A landscape with many valleys, sampled at points; each row gives a point and its height.
A ball rolls from a point to the lowest of its 2 nearest points, and stops where none of them is lower. Distance is the straight distance between rows; heights are no part of it.
Tisi: [-12   9   4  17  -4  -5  30 -30 -15   8 -29  -8  -7  -7   4   9  -9   1
   5  12   6 -14   9  17   1  -2  -8  -1 -19   9 -23  -5]  (h 22.3)
deg: [-10 -14  -7   1   5  -2 -24  -1  24  -6  16  24  -4  -8  21  11  -3   3
  16  -3  -6  17 -15   6  19  -9  -2   7  -3  11  20   1]  (h 51.3)
Kekat: [  3  -8 -12 -12  -1 -18  -6   4  14   3   6  32   3 -25   7  13 -26  10
  12   6   1  10  -3   5   0  -4  11  30 -27  29  26  25]  (h 42.8)
bav: [-37  14   1  27   0   4 -14 -27   0  -9  10   1  -3  22  23   8   6  -8
   7  26   3  -7  11  27  25 -17 -18   1  -6  -7  -7 -23]  (h 62.6)
nebo: [ 35   6  -2 -19  -1   9  13   7  -5  11 -16 -17 -14  -2 -22 -14  12  -2
 -24 -43  16   1   0 -13  -8   1  14  19   9  -7   6  -3]  (h 19.5)
tetod: [ -7 -18  11   2   7  -4  -9  21  -4  -2   3  -7   3 -20 -12   5   8  -4
  -5 -31  -1  16  -5 -17   5  -4  18 -22  20   8  -3  17]  (h 26.5)
vis: [-11  -5  -6  10   6  -2  15  -5   6 -15  10  19   3  -9 -20  17 -22  -4
  19  12  -8   5 -11  21  10  -1 -11  19 -41  -5  30  14]  (h 59.4)
vin: [-15   1  12   9   8   0 -11  17  -8  -7  10   3   8   9  -9  -7   1 -12
  -4  25 -11 -10  17  -8 -20  -1 -20 -36  38  -5 -31  -2]  (h 20.9)
vopiz: [-19 -18  10   9   8  -6 -23  21   8  -2   7   2   1 -20  10   5   4  -9
   0 -19   1  18  -3 -15  12  -9  10 -28  32  18 -15  11]  (h 25.2)
totom: [-11  10  -4  10  -7  10 -21 -23   6  -1  14 -11  -3  31  11  -2   4  -9
   1   1  -7 -19   6  12   6 -12  -7  11 -17   4  -3   1]  (h 35.2)
bif: [ -4  12 -22  20 -10  15 -13  10  10  -1 -11 -17   8 -18  24 -12  14 -23
   6  -9  29  11   0  12  10  -5  -6  20  -8 -26  29 -19]  (h 58.8)
zok: [ 12  -7   1  -2   1   3  -4   5   4   9 -13 -10 -10 -21   0  -4   9  -6
  -5 -45  19  10  -1   0   2 -12  17   9   8  13   0  10]  (h 16.8)
zul: [ 19 -14  11 -18   7 -20  12  26  -4   1   2  19   3 -32  -3   3 -11  27
  -5  -6  -1  20  -7 -21  -3   9  22  -9  17  11   3   7]  (h 47.1)
kemut: [  8  -3  -5   5  -1   1  31 -17   5 -10  -5  19  -6  -1  -3  10 -16   5
   6  14  -1  -4   2  16   5   8 -13  19 -25 -14  10 -15]  (h 58.0)
Mus: [ 16  -1  16 -17   4  -2  27 -38 -11  -8   4  14 -23  14   3   5   2  20
  -4  -7  -4  -6  11   2  23  -4   0  16   3   4 -21 -28]  (h 50.9)
zavop: [  4 -10  19   2  11 -12  30  20 -10   7 -19   7  -3 -25 -17   0 -14   5
  -9   3   9   1   8   1 -13   0   9 -20  15   5 -14  10]  (h 48.2)
Zeku: [ 26   8   9 -30   0   6  14  -3 -15  15 -16 -21  -8   9 -18 -17  14   7
 -16 -23  11  -9  -3 -10 -11   9  14   3  13   3 -15   2]  (h 17.5)
tep: [  1  -8 -12   3  -6 -10 -17  16  20   4  10  15   4 -11  12   5 -18   1
   5   0   0   5   0   4  -4  -8   6  15 -20  23  19  23]  (h 41.5)
bel: [ 10  -7 -10   9  -6  -3 -16  34  12   7   8  -9   7   7  -5  -3 -11  -6
 -13  -9  -3  -5  11 -11 -20   0   9   1 -10   5  16  21]  (h 20.6)
mukup: [  4  -5   4  13   6  12  17  -1   1 -11   1  -5 -14   6  -6   0  10 -13
 -16 -21  20   1  18  13  16 -10   0  16   4 -27   7 -27]  (h 51.0)
saro: [ 17  -6  24 -19  12 -11  28 -23 -11  -5   8  23 -22   4  -9   5  -9  29
   1   1  -9   4   3  -2  15   1   2   1  10  15 -23 -15]  (h 53.3)
Zozi: [  5 -12 -10  -7  -5   7  -5  15  11 -18   3   3  14 -30   5   6   9   1
  14 -19  -6  23 -22 -16   8  14   2   1   3 -23  35  -4]  (h 59.6)
teki: [  4   4  -9  11  -9  -5  -2   2  15  13 -20  -1  -5 -16  24  -6 -10  -1
   4  -4  21  -1   6  13  -9  -8   1  11  -7  21  -5   5]  (h 12.5)
fuval: [ 19 -13 -15  19  -8  -2  14  28  14  -3 -14   4  -6 -22   5  -3   3 -11
 -10 -21  21  17  14  -2   5  -2  -5  10  -1 -19  28 -25]  (h 17.4)
per: [ 14  -7  -3  -5  -8   6 -12  28   4   2  -7 -17  -1  -9   1  -7  18  -6
 -15 -38   6  10  -3 -28   1   2  12 -10  23 -15  10 -11]  (h 28.3)
kuzag: [  1  -1   5 -22   0  -6  13 -50 -24   0   7   0  -7  31   1   9  13  17
   6  12 -26 -13   3 -11  15   2  -6  -3 -11  15 -27  -9]  (h 40.0)
vevuk: [  8 -10  -2 -28   0  -3 -19  17   1  -2  17   2  18  -5  -2  -4   6  15
   4   0 -18  11 -25 -30 -11  24  21 -13  16   3   2  24]  (h 31.9)
Ruzi: [-20  10   8  -5  -1  -5 -17 -21 -16   8   0 -10   6  17   1   0   6   1
  11  18 -16 -15   2  -7 -12   0  -4 -23   8  30 -40  23]  (h 31.2)
zaluf: [-15  -3  14  11  14  11   7  -7  -9 -18  11  -3   3  15 -13   6  14  -7
  -6   8  -6  -3   5   7   0  -1  -9 -13  19 -32  -6 -17]  (h 20.7)
kaner: [-33  15 -11  17  -6  -6 -27 -27   8   5  10  11  -1  11  14  10 -12  -1
  20  18 -16  -6 -12  29  25 -21 -18   3 -36  25   8   9]  (h 41.9)
tari: [ 17  -5  10   5   9   7  12  19  -7   9  -8 -20 -14  13 -33  -6  -1 -17
 -29 -27   7 -10  17  -6 -11  -6   9  -5   8  -8  -3   2]  (h 26.0)
Zuz: [-17 -15   9  11  10   3 -14   0   8  -4   2   1 -10 -17  17   4  14 -10
   4 -28  15  19  -2   6  26 -20   4  -8  24  10 -10  -5]  (h 23.0)
Banov: [-30  -2   7  24  12 -13  -9  10   9  -1  12  24  -1   7  -2  21 -20   3
   5  35  -9   0   5  17  -1 -12 -19 -21   2  18  -9   2]  (h 23.8)
Zek: [-24   8  12   3   2   3 -10 -20  -1  -5  -3   2  -4   4  35   4  12  -3
   5  13  11  -4  11   6  14 -10  -7  -6  25  -2 -25 -26]  (h 64.5)
rupur: [ -3  -1  20  -4   8   2  11  -3  -9   1  -7  -3  -5  -1  -2  -4   5  -1
  -4  -2   5  -7  10   1  -4  -3  -4 -17  26   3 -28  -6]  (h 11.8)
mufu: [ -1  -8   0  16   2   5 -16  28   0   1  12 -21   9  19 -22  -3  -1 -16
 -16  -8 -12  -8   6 -10 -19   2   6 -16  -1 -11  11  18]  (h 22.8)
kize: [-18  -4 -12  38  -5  -2 -16  19  19   7   5  -1   0  -8  18  -3  -9 -12
   4   4  18  13   3  26  15 -18 -12   1 -13  11  11   1]  (h 11.7)
ruz: [-18   0  -2  11   1  17 -29  13   3 -11  12 -23   9  10   3  -2  26 -22
 -11 -17  -3   3  -4 -18   8   1   5 -16  30 -29  -2  -9]  (h 16.9)
Todun: [-14 -10  -3  32   4   3  10  23   2 -12   4  -3  10  -7 -13   7  -4 -11
   1  10  -1   9  -2  14   1   2 -11 -12 -10 -30  26  -5]  (h 18.4)
vofov: [ 38  -5  10 -24   4  -5  22  11  -7  -1  10   2  -6   2 -25 -14  -4  24
 -13 -15  -5   3  -4 -17  -5  11  19   4   7  -2   0   2]  (h 56.0)
Zomo: [-26   4   1  12   7   0 -21  -5   3  -6   5   5  13  -1  12   8   0   3
  15  27 -13   4 -17   2  -7   6  -7 -22  15   2 -10   8]  (h 36.7)
zov: [ -6 -11  12  -5  12 -10  -5   9   1  -3  18  15   4   9 -11   9 -10  13
  -2  16 -17   1  -1  -6 -10   3   4 -16  11  10  -9  16]  (h 53.5)
pag: [-31  13  -3  20  -4  -1 -18 -30   0  -2  15   1   1  30   3  10  -4  -2
   8  22 -23 -16   0  22  12 -17 -19  -4 -22  13  -7   4]  (h 38.8)
zisam: [-11 -21  11   2  17 -13  -5  18  -8 -10  29  12  10   7 -34  17 -11   7
  -9   5 -23   3   0  -6  -8   1  14 -13  -1   3   5  28]  (h 54.7)
vuz: [ 10 -17  10 -13  -1 -11  -4  34 -11  -1   7  -8   9 -20 -24   2   7   9
 -13 -34  -9  16  -7 -35   0  10  29 -20  18   1   8  17]  (h 27.9)
mis: [  9 -10 -16  15  -9  -1 -14  26  13   9 -10 -10  -3 -23   6  -5   3 -18
  -2 -41  20  17   5  -4   2 -11  11  11  -6  10  19   7]  (h 15.0)
vegaz: [ 20   6   2 -15  -1  15  21   4 -11   1 -18 -17  -6  -8 -15  -8  20  -4
 -19 -30  16   1  -4  -5  -1   4   9  12  13 -31  10 -18]  (h 20.8)
bis: [ 10  16   6 -23  -1  15  15 -10 -14   1 -12 -18  -6  13  -3  -7  24  -2
 -18 -12  16  -9   4  -5  -2   6   7  14  14 -34  -3 -23]  (h 22.1)
Beg: [ -9  -7 -10  21  -5  13 -25  22  12 -13  16 -17   8  11   4  -2  13 -20
  -8 -13  -5   6  -2 -11   6   0  -3  -8   6 -28  22  -9]  (h 15.5)
ved: [ 15   6  -8 -25 -11  -5  19 -37 -10   0 -11   5   0   1  14   4  -1  21
  17  16 -14  -5  -9  -8   1  16  -5  14 -26   6  -2  -5]  (h 39.8)
Pilas: [ 19   3  10 -19  -1   1  25 -26  -4  -7  -8  12 -14  -8  12  -1   9  21
   1 -11  11   4   0   1  14   3   3  16  13  -6  -9 -27]  (h 52.9)
Nava: [ -8   5  15   2   4  -3  35 -33 -26   3 -20  -7  -8   7  -9   8   1   1
  -1  13  -3 -18  14   6   2   0  -8 -10  -4   1 -35 -12]  (h 24.9)
pilu: [ -4  -2   6   4   3  -8  29 -18 -10   4 -15   3  -2 -13 -15  10 -16   6
   7   6  -1  -7  -2  15  -5   6   5   4 -25  11  -8  19]  (h 19.7)
Fati: [  5  18  -6  -9 -10  16 -17 -23  -3   5   3 -25  -2  39  10  -8  11 -10
  -6  -2  -4 -26   9  -3  -7   2  -1  17 -13  -3  -6  -3]  (h 31.4)
seb: [ 15  16   2 -19  -9   8   2 -24 -15  11  -5 -23 -11  40   4 -10  10  -2
 -14   1   0 -28  21 -12  -6   4   1  10  -4   4 -25 -11]  (h 26.8)
fep: [ -5   3  13  -9   7   0  -3   4 -15   0   5  -4   9  16 -15 -10   8   1
  -1  23 -14 -12   4 -12 -23  12  -7 -31  28  -4 -31   5]  (h 18.7)
tozud: [ -5   5 -10 -16  -6  -6   4 -48  -9   0  -6  12  -2   3  22  16  -2  17
  26  22 -25  -5 -14  -4  14   4 -11   9 -32  17   3  -4]  (h 42.6)
mige: [ -2 -10  20 -18  17 -21   2  18 -15   0  16  27   6  -3 -18   7 -17  20
  -3  31 -16   6   5 -17 -15   9   6 -26  24  20 -22  15]  (h 52.3)
vad: [-14 -11   7  -5  15 -11 -10  -9   9  -3  17  39 -12   5   3  27 -16  15
  11  20 -16   9  -9   9  12  -8  -4  -5  -3  20   7   2]  (h 47.8)
volo: [-19  17  10 -14  -2   8 -11 -13  -6  -5  -6  -3   8   3  33  -3  22   1
   3  21   7  -5   1 -11   3   6  -4 -16  42 -13 -30 -24]  (h 65.4)
lem: [-11  10 -18  25 -12   0 -23  25  13   3   4  -9  20  -9   7  -6 -19  -8
   9  15   1   2  -8  13 -10  -3  -5   2 -29   4  27  23]  (h 57.9)
fazu: [ 10  -4  24 -27  14 -10   3  14 -14  -5  21  21  -4   4 -12 -12  -6  19
  -1  18 -14   5   6 -23  -4   8  -6 -31  44  17 -37  -5]  (h 50.7)
fafak: [-25  -1  -3  18   3   6 -28   4  11  -5   7  -8  12  -7  15   1   6  -9
  10   2  -3  10 -16   2   3  -3   2 -17  12   1  -1  11]  (h 37.6)
vimub: [  7  -9  17  -7   9   1   4  -9   0  -1   9   3 -15  12  -2  -1   0   5
  -6 -15   0  -5   9   1   5  -9   3  -2  13  13 -19  -1]  (h 15.6)
kiti: [-25  19 -19  15 -15   3 -30 -28  10   0   6   1   5   0  26  -5  -7  -9
  29   9  -2   0 -14  28  31 -20 -17  19 -38  17  18   5]  (h 44.5)
Poz: [ -4  -3  21 -21  10  -7  11 -36 -23  -3   9   6 -10  21 -14   6   6  16
   7   7 -19  -8   3  -5   8   1  -3 -14   8  20 -37   1]  (h 33.3)
luba: [ 22  -4  -1 -22   0   5  12 -16   5 -14   0  17  -5 -20  10  -1   9  16
   9 -20   5  18 -14  -3  13   4   5  21  10 -10  14 -19]  (h 53.7)
vaf: [-28  -9  -7  19  13  -1 -18   8  14 -14  23  22   7  -1  -2  23 -10   0
  16  25 -15  18 -21  13  10   0 -13 -11 -11  -7  29   4]  (h 26.7)
balus: [ 22  -3  -1 -31  -2  -7  12  -2  -3   1  -4   9   8 -22  -2  -2  -5  22
  10  -3  -2   9 -18 -10 -10  19  16  12  -7   7  11  18]  (h 36.0)
gofef: [  1 -14  11   8  10  -1   1  22  -8   1   8 -15   0   8 -35   1  -2 -11
 -17 -22  -8  -4   6  -5 -12  -4  15 -15   2  -1  -1  24]  (h 24.5)
Danat: [ -1 -20  21   3  14 -16   9  32  -5   1   0  13  -1 -23 -12   4 -16   4
 -11  -4   4  11  15 -12  -4  -7   8 -26  24  15 -13   9]  (h 48.6)
Rotig: [ 11  -3 -15   5  -8  -1   1 -21  22  -3   5  21 -18   4  16  -2  -2  -8
   6 -17  12   0  15  21  19 -19  -8  39 -21  13  11 -12]  (h 48.9)
Taz: [  6  14  -8 -29 -17  -1   6 -33 -19  13 -18 -21   7  13  21  -6  20  15
  11  14  -6 -14  -7 -17  -5  18   0  -2 -10  10 -22  -4]  (h 23.6)
Lar: [ 18 -11  -2 -32  -1  -2  -9  11   6  -6  13  10  11 -21   4  -2   5  22
   9 -16 -10  21 -29 -27   2  18  20   3  11   1  17  14]  (h 34.1)
lumok: [  7  -9  -8  24  -6   6  -1  32  11  -5  -2 -12   0   4   1  -3   4 -17
 -16  -9   9   3  15  -5  -1   0  -7  -4   2 -31  25 -22]  (h 16.6)
zis: [ 12  13   9 -32  -2   7  23 -14 -31   5 -10 -21   3  31 -21 -17  23   8
 -12  14  -2 -19   1 -13 -12  20   0 -10  16 -24 -24 -19]  (h 16.2)
puna: [ 19   9 -24   4 -11  14  -7  18   7   5 -20 -21   1 -14  -1 -12  11 -25
  -7 -30  21   5   1  -6  -9   0   1  21  -7 -18  32  -6]  (h 30.2)
sagi: [ 29  10 -28   7 -14   8   8  15  14   7 -22  -5   2 -13  -2 -14  -8 -18
  -3 -10  19  -2   9   1 -19   4  -4  30 -21 -13  29  -2]  (h 31.1)
dipa: [ 18  11  13 -25   1   6  29   9 -24  14 -24 -21   0  11 -30 -21  16   5
 -20   7   4 -13  -3 -11 -19  16   5 -15  23 -26 -12 -14]  (h 13.5)
kes: [  7  -9  -1 -16   5   3  -6 -15  10 -12  10  18  -4  -8  14   6   2  12
  15  -9  -6  13 -16   0  12   3   2  13   1   3  13  -2]  (h 52.6)
Dugi: [-19   0   7   1   3  -8 -29   0   2  10  17   0   5  17  -2   2  -6  -3
   0   5 -14 -13   3  -2 -11 -11   7 -14   4  35 -24  37]  (h 25.7)
gak: [-15   0   3  -5   3  -8  -3 -30  -1  -2   5  17  -5  10   6  19  -8  13
  18  20 -22  -2 -11   9   6  -1  -8  -3 -17  19  -2   7]  (h 45.5)
Fenes: [  8   0 -24  20 -11  -1   1   3  20   5 -11   6  -5 -22  17  -8  -2 -16
   9 -15  28  14   7  21   8 -15  -8  31 -20   7  19  -5]  (h 15.2)
vum: [-28   7  -8  30   0   7 -11 -17   7 -10  19   4  -3  19   7   6  -1 -11
   9  17   1  -1   1  37  30 -18 -22  12 -27  -9  16 -13]  (h 61.7)
Meduk: [ 20   1   1  -1  -6  -5  38 -11  -8  12 -16   3 -13  13 -20  -3 -21   7
 -12   8  -1 -23  15   0 -13  12   0   9 -21   2 -19   3]  (h 18.3)
por: [-17  31   0   0  -2  20  -9  -5 -13   9 -25 -37   4   6  11  -9  25 -20
 -12  -4  23 -11   2   5  -6  -3   8   3  14 -27  -3 -15]  (h 67.0)
gizu: [ -7   5   8 -19   2   9  -5 -15 -17  -4   7 -14  14  20 -14  -7  24   6
   5  12 -16  -6 -18 -11 -11  22   2 -18  19 -15 -20   5]  (h 15.1)
nupov: [-39   0  -4  27  12  -7 -26   4  13  -4  17  23   3   4   2  23 -12   1
  13  35 -14  12 -15  20  12 -11 -16 -20  -2   9   6   4]  (h 25.4)
sirik: [ 15 -10  17 -14   9 -12  26  13  -9   6 -15   8  -3 -35 -10  -1  -4  19
  -4 -15  11  12  -6  -6  -5   4  18  -9  19   9  -9   8]  (h 47.7)
gese: [ 22 -12  11  -2   4  -2  10  31  -4   3  -4  -8  -6  -3 -18  -8   1   2
 -21 -23   1   2  11 -21  -7  -1   9 -15  22  -7  -1  -4]  (h 27.2)
Mel: [ 23   2 -16  -8 -12   9 -16  26   5   9 -17 -24  -4 -12  -2  -9  21 -17
 -17 -51  15  12  -2 -26  -5   1  10  12  10 -12  24  -9]  (h 29.2)
bega: [  4  18 -16   0 -17   9   0 -22   4  -2 -13  -8   8  -1  24  -4  -4  -2
  17  14   1 -11  -3   8  -5   5 -11  22 -28  -7  12  -6]  (h 29.7)
fif: [-33 -11 -12  27   3 -11 -36  26  15   0  19  11  14 -17  10  15 -12  -5
  10  12  -6  22 -16   4  13  -7   5 -14  -7  15  19  23]  (h 39.0)
Tovir: [ 14  -7  -3   6  -2   6   8  -9  14  -6   5   9 -15   4   5  -1   0  -5
  -7 -19  13   1  14  11  11 -11  -2  25  -6  -5   7 -16]  (h 50.2)
Nasom: [ -7  14  -8  11  -3  18 -17  15   2   6 -15 -30   3   0  14  -9  20 -24
 -14 -15  22  -2   2  -2  -2  -5   4   3  15 -24  11 -14]  (h 67.2)
visam: [  3  -7  -3  -6  -1  10 -20  -3  12  -3   2  -7  -8 -11  20  -4  21  -8
   0 -42  14  12  -6  -5  18 -12  13  12  16   1   2  -7]  (h 19.8)
fes: [  0  -5 -16   9  -5  11 -10   8  14 -14   1  -2   9 -19  18  -1   8 -10
  14 -10   8  16 -12   4  10   2  -7  12  -7 -20  32 -11]  (h 59.2)
Vova: [-13  20   7 -14  -4   8  -4  -8 -17   0 -11 -15  16  14  12 -10  24   0
  -1  32   0 -14   1 -12 -15  15  -8 -22  34 -25 -27 -19]  (h 66.0)
dat: [ 26   6 -31  -3 -17  -2   4 -10  24   1 -11  17   1 -23   9 -10 -10 -12
  17 -18  17   8   7   8  -3 -10  -7  46 -29  15  22   4]  (h 17.7)
tobi: [-25  -6  12  30  13  -4  -4  18   1  -9  12   9   2   8  -8   7  -9 -10
  -3  22  -5  -2  14  11  -6 -12 -22 -28  20  -1 -15  -3]  (h 22.4)
vut: [ -1  -2 -14  24  -4   9   5  20   3  -8  -5 -16  12 -18 -16  -4   0 -22
   6 -10   7   8  -6   9   1   1  -6   6 -24 -28  39   4]  (h 17.2)
lotes: [-23 -12   6   5  12 -18  -8  13  -5   1  22  12  12   4 -25  21 -22   5
 -10  16 -14  -7   2   7 -10  -5  14  -1 -20  20   5  41]  (h 56.1)
tuben: [ 13  -2   9  -4  -2 -11  20  -1  -1  10  -5   9  -9   9  -5   2 -20  12
  -7  11  -2 -15  16   1 -14   3   1  -1  -6  18 -20   7]  (h 14.9)
Rus: [ 14   9  13 -26  -1   2  16 -24 -27   5   0 -16  -9  38 -14 -11  14   6
 -12   7  -6 -22  16 -14  -2   9  -1  -5   9   1 -38 -15]  (h 21.4)
lef: [-11 -14   2 -11  14  -8 -28   0  17  -4  20  37  -6  -4  15  21 -10  14
  12  13 -18  21 -20 -10  12  -2   6 -10  15  19   6   5]  (h 49.6)
pigev: [  5 -12  21  -7  10  -7  -3  30  -3  -2  10  14  -3 -11  -1  -7  -9   1
  -9  -2  -3   5  17 -21  -2  -5  -5 -32  44  13 -27  -7]  (h 49.4)
gam: [ 41  -7  -3  -8  -3  -4  32  22   5  -1  -5  11  -6 -13 -19  -9 -13  14
 -17 -11   0   5   6 -12 -10  13  10  11  -1 -16  17  -7]  (h 56.8)
sapog: [-28  20   6  15   3  14 -19  -2 -11  -6  -2 -21  14  13   4  -6  20 -17
  -3  19   0 -11   2  -2 -10   2  -7 -22  30 -25 -21  -8]  (h 66.4)
gogud: [ 18  25 -11 -15  -8  15  28 -23 -18  10 -30 -24  -8  17 -15  -9   7 -11
 -15  -4  11 -24   8  -3 -11  15   3  29 -19 -29   1 -17]  (h 17.3)
Fibal: [  6  -1  11 -23   4  -6   9 -47 -10  -7  15  21 -19  29  12  11   7  23
   4   7 -21  -7   4  -6  26  -2  -7   8   0   7 -16 -25]  (h 46.7)
mulo: [ 15  -5   1  -3  -2 -10   3  21   7  13  -1   2  -1   2  -2  -2 -20   5
 -12   3   2  -9  12  -4 -22   0   9   2  -6  20  -3  21]  (h 18.0)
toru: [-20  -2   5  28   9   6   6  -3   0 -17  12   3   5  14  -8  10   0  -7
   1  21  -7  -2   1  23   3  -1 -17  -8  -4 -26   8 -12]  (h 19.4)
fava: [  2  17  -6  -8 -14   8   0 -21  -8   8 -13 -19   9  10  19  -5   5   5
  11  18  -6 -16  -6  -3 -14  14  -3   1 -13  -1  -7   0]  (h 27.3)
sopuz: [ 17   0  -9 -13 -10  -8  -2 -12  13  10 -10  13  -6 -14  24  -4  -7  11
  11 -12   7   3   0   2  -5  -3   7  20  -9  28  -2   9]  (h 15.7)
nogiz: [ -1   1 -13  24  -3   0  14  18   3   4 -17  -8   7 -30 -10  -3 -13 -15
   6  -1  16   6  -3  19  -6   1   3   9 -28  -5  24  17]  (h 15.8)
saso: [-18 -12 -10  16   3 -16 -17  28  22   2  20  26   5  -5   6  17 -24   4
   2  19  -4   8  -1  11   5 -10  -5   2 -20  17  23  15]  (h 40.2)
kaz: [  1 -10 -21  28 -11  -8  -9  30  21   9  -9   3   0 -30  21  -7  -4 -12
   6 -13  24  22   6  10   4 -10  -4  10 -12   9  23  -2]  (h 13.6)
Farir: [ -4   4  10   7   4   5   1  20  -6  14 -23 -20   2 -11  -2  -9   4 -13
 -10   0  12  -7   6  -2 -19  -2   1 -22  23  -2 -12   3]  (h 9.7)
zeger: [ 11   2  11 -13   5  13   0   3 -10  -2   7 -16   0  23 -11 -11  16  -3
 -16  -9  -2 -10   4 -13  -8   4   4  -7  26 -21 -11 -12]  (h 22.2)
kepap: [ 24  -8  -9   9  -2  -1  30  10  13  -4  -6  16  -8  -6 -12   0 -20   1
  -8   0   5  -2  12   7  -8   7  -4  17 -17 -14  16  -7]  (h 57.3)
Zotos: [ -7   7  -8  16  -3  -4  20 -10  -2   5 -19  -1   4 -21  -8   6 -22  -4
  14  11   7  -4  -5  23  -5   3   0  14 -39   8   8  21]  (h 17.6)
ruvob: [ 22  12  -8  -7 -10   6  35 -27 -14   5 -16 -10  -7  21 -17  -4  -7   0
  -7   7  -5 -27  11  -2 -10  17  -4  21 -31 -17  -7  -8]  (h 20.5)
liki: [  2  10   2 -36  -8   5   2 -24 -20   5  -8 -15  12  14   4 -11  26  18
  10  10  -5  -7 -19 -14  -6  24   5 -14  12  -1 -23  -1]  (h 19.1)
kir: [  5 -13   6 -15   0 -12 -14  37  -5   5   9  -4  16 -12 -11  -5   3   7
 -11  -7  -9   7  -5 -35 -14  14  22 -28  28   6  -7  21]  (h 29.5)
rad: [-23 -16  -3  25   1  -7 -21  30   9  -9   7   1  15 -20   5  12   1  -8
   5  -2  -6  23 -12 -10   6   3   4 -27  10  -4  15   7]  (h 38.3)
Tev: [ 18  -6  -2 -28   0 -20   3 -11   8   4   5  39  -9 -15  11  13 -23  29
  11   9  -8  10  -6  -4   4   3  11  21 -15  33   8  10]  (h 44.6)
tabon: [-14   3  23  -7  11   2  22 -35 -33  -7  -4  -8  -2  15 -22   4  15   1
   2   9 -10 -13   7   3   3   2  -6 -19  15  -2 -40  -7]  (h 28.0)
daf: [ 27  -6  25 -18  14  -7  28   6 -12  -5  14  12 -12   4 -25  -9  -7  26
 -12  -5  -7   4   2 -10   4   5   9 -10  23   0 -18 -11]  (h 55.0)
rumo: [  2   0   1   9  -3   3   2  11   7   8 -18  -9   0 -14  13  -5   0  -3
  -3  -4  15   0   2   6 -12  -1   2  -4   7  -3   1  -2]  (h 10.8)
Vadi: [ -4  -3   7  -4   6  16 -22   0   1  -7  18 -15  -2  24   0  -5  19 -11
 -11 -17  -5  -6   1 -12   4  -4   6  -8  27 -10 -14  -2]  (h 19.6)
Deret: [-17   2  -6  21   0  -8  -8  17   2   4   9  -2  17  -1 -13   6 -22  -4
  -1  17  -6  -6  -1  16 -14  -2   4  -2 -29  11  12  36]  (h 57.1)
toda: [ -3  -5  10  -2   4   1 -14  -9   4   2  17  -4  -7  24  -7   0  -1  -2
  -5 -10  -9 -13   6   2  -3 -11   5  -4   1  23 -18  20]  (h 20.4)
povi: [ 26  14  -2 -20  -4  10  33  -1 -16  17 -33 -19  -7   9 -26 -18   7  -1
 -20  -2   9 -18  -1  -7 -20  20   5  11  -1 -27   1 -11]  (h 15.3)
viz: [ 21 -12   8 -21   8 -20   9   8   6   1   7  33  -9 -20   5   8 -20  32
   0   2  -2  19  -5 -10   0   5  16   8   7  21   3   4]  (h 46.2)
vomuv: [ -1  13 -24  25 -15   9 -23  19  16   3  -7 -18  15 -14  18 -16  -6 -19
  10   1  16   7  -5  11  -2  -5  -9  11 -21  -8  31   3]  (h 58.4)
Zisi: [ 29   9 -19 -18 -15   1   0 -24  12   8 -13   4  -5 -15  13 -10   2  -3
  12 -27  12   2   0   2  -5  -4   6  40 -18  21   6   7]  (h 18.9)
mafi: [-26  12   1   8  -1  -9 -20 -17  -7   4   6   2  11  15   7   8  -4   9
  16  36 -23 -10  -7   1 -13   2 -11 -22  -1  20 -22  15]  (h 34.7)
Suko: [ -9 -11  -9  28  -4   2 -22  26  21  -3  14  -1   1   7  16  -1  -2 -13
  -5  -3   3   5   8   4   5 -11  -9  -6  -1  -1  13  -5]  (h 13.7)
natu: [-21   5  10  14   3   0   6 -28  -2  -7  -2   5 -14  13  21   9   5  -6
   0  10   9  -8  19  20  21 -16 -11   5   1   0 -19 -26]  (h 63.5)
tol: [ -2  12 -24   6 -16  -1 -12 -28  19   1  -3  13  -3 -11  24  -6  -4 -13
  27  -6  11   2   0  22  22 -20 -16  41 -36  20  19  -1]  (h 47.0)
Fut: [-23  20   3   9  -3  14 -10  -7  -7   1 -20 -25  14  -9  20  -7  18 -10
   3  10  12  -5 -10   6  -7   3   0 -13  19 -20  -8  -7]  (h 66.7)
lun: [-21  -2 -16  26   1  -6   1  13  16  -5  21  19   6  -7 -13  11 -24  -7
  15  23  -2  11  -7  32  20 -11 -21  17 -47   1  36  12]  (h 60.2)
sali: [ -4   0  -7   4   2   6   7 -16   9 -18  11  15   4   6   0  12 -11   1
  18  21 -13  -1  -9  16   7   5 -19  17 -28 -17  27  -9]  (h 58.6)
Bifar: [ 18   8  14 -34   3   6  10  15 -21  15 -14 -24  -1  10 -25 -25  19   1
 -21 -11   8  -8  -5 -20 -15  10  10 -21  34  -6 -21  -1]  (h 15.4)
vir: [ 11  14 -15   3 -11  14   3  -3   7  -2 -12 -12   4   0  10  -8   1 -11
   2   1  11  -9   3   8 -11   5  -7  23 -16 -23  20 -12]  (h 31.3)
zik: [-27   4 -11  37  -2  -2  -9   5  16   2  21   9  -1  14  -2   6 -16  -9
   7  21   0   1   0  39  24 -19 -27   7 -36   6  16   4]  (h 61.0)
mumo: [ 25   5  -2 -30 -10  -4  28 -16 -10   6 -17  -1   2  -5  -1  -7   2  23
   8  11  -3  -5 -12  -8 -11  26   4   6 -10  -2  -4  -2]  (h 37.7)

Call two points neighbours if one is among the 2 nearest of the other. Go from one point of each pair to the other, from neighbour to neighbour, staying as low as possible. Name the highest point that can't be avoided.
kize and Farir: Zisi
dipa and gizu: vir
tuben and kaz: zeger
dipa and tuben: ruvob

For each start below, name the point where the ball stops.
mige: Farir
tep: Farir
vis: nogiz
Tovir: dipa
Fut: nogiz
sagi: tuben
Mus: nogiz
fes: Farir
deg: kaz
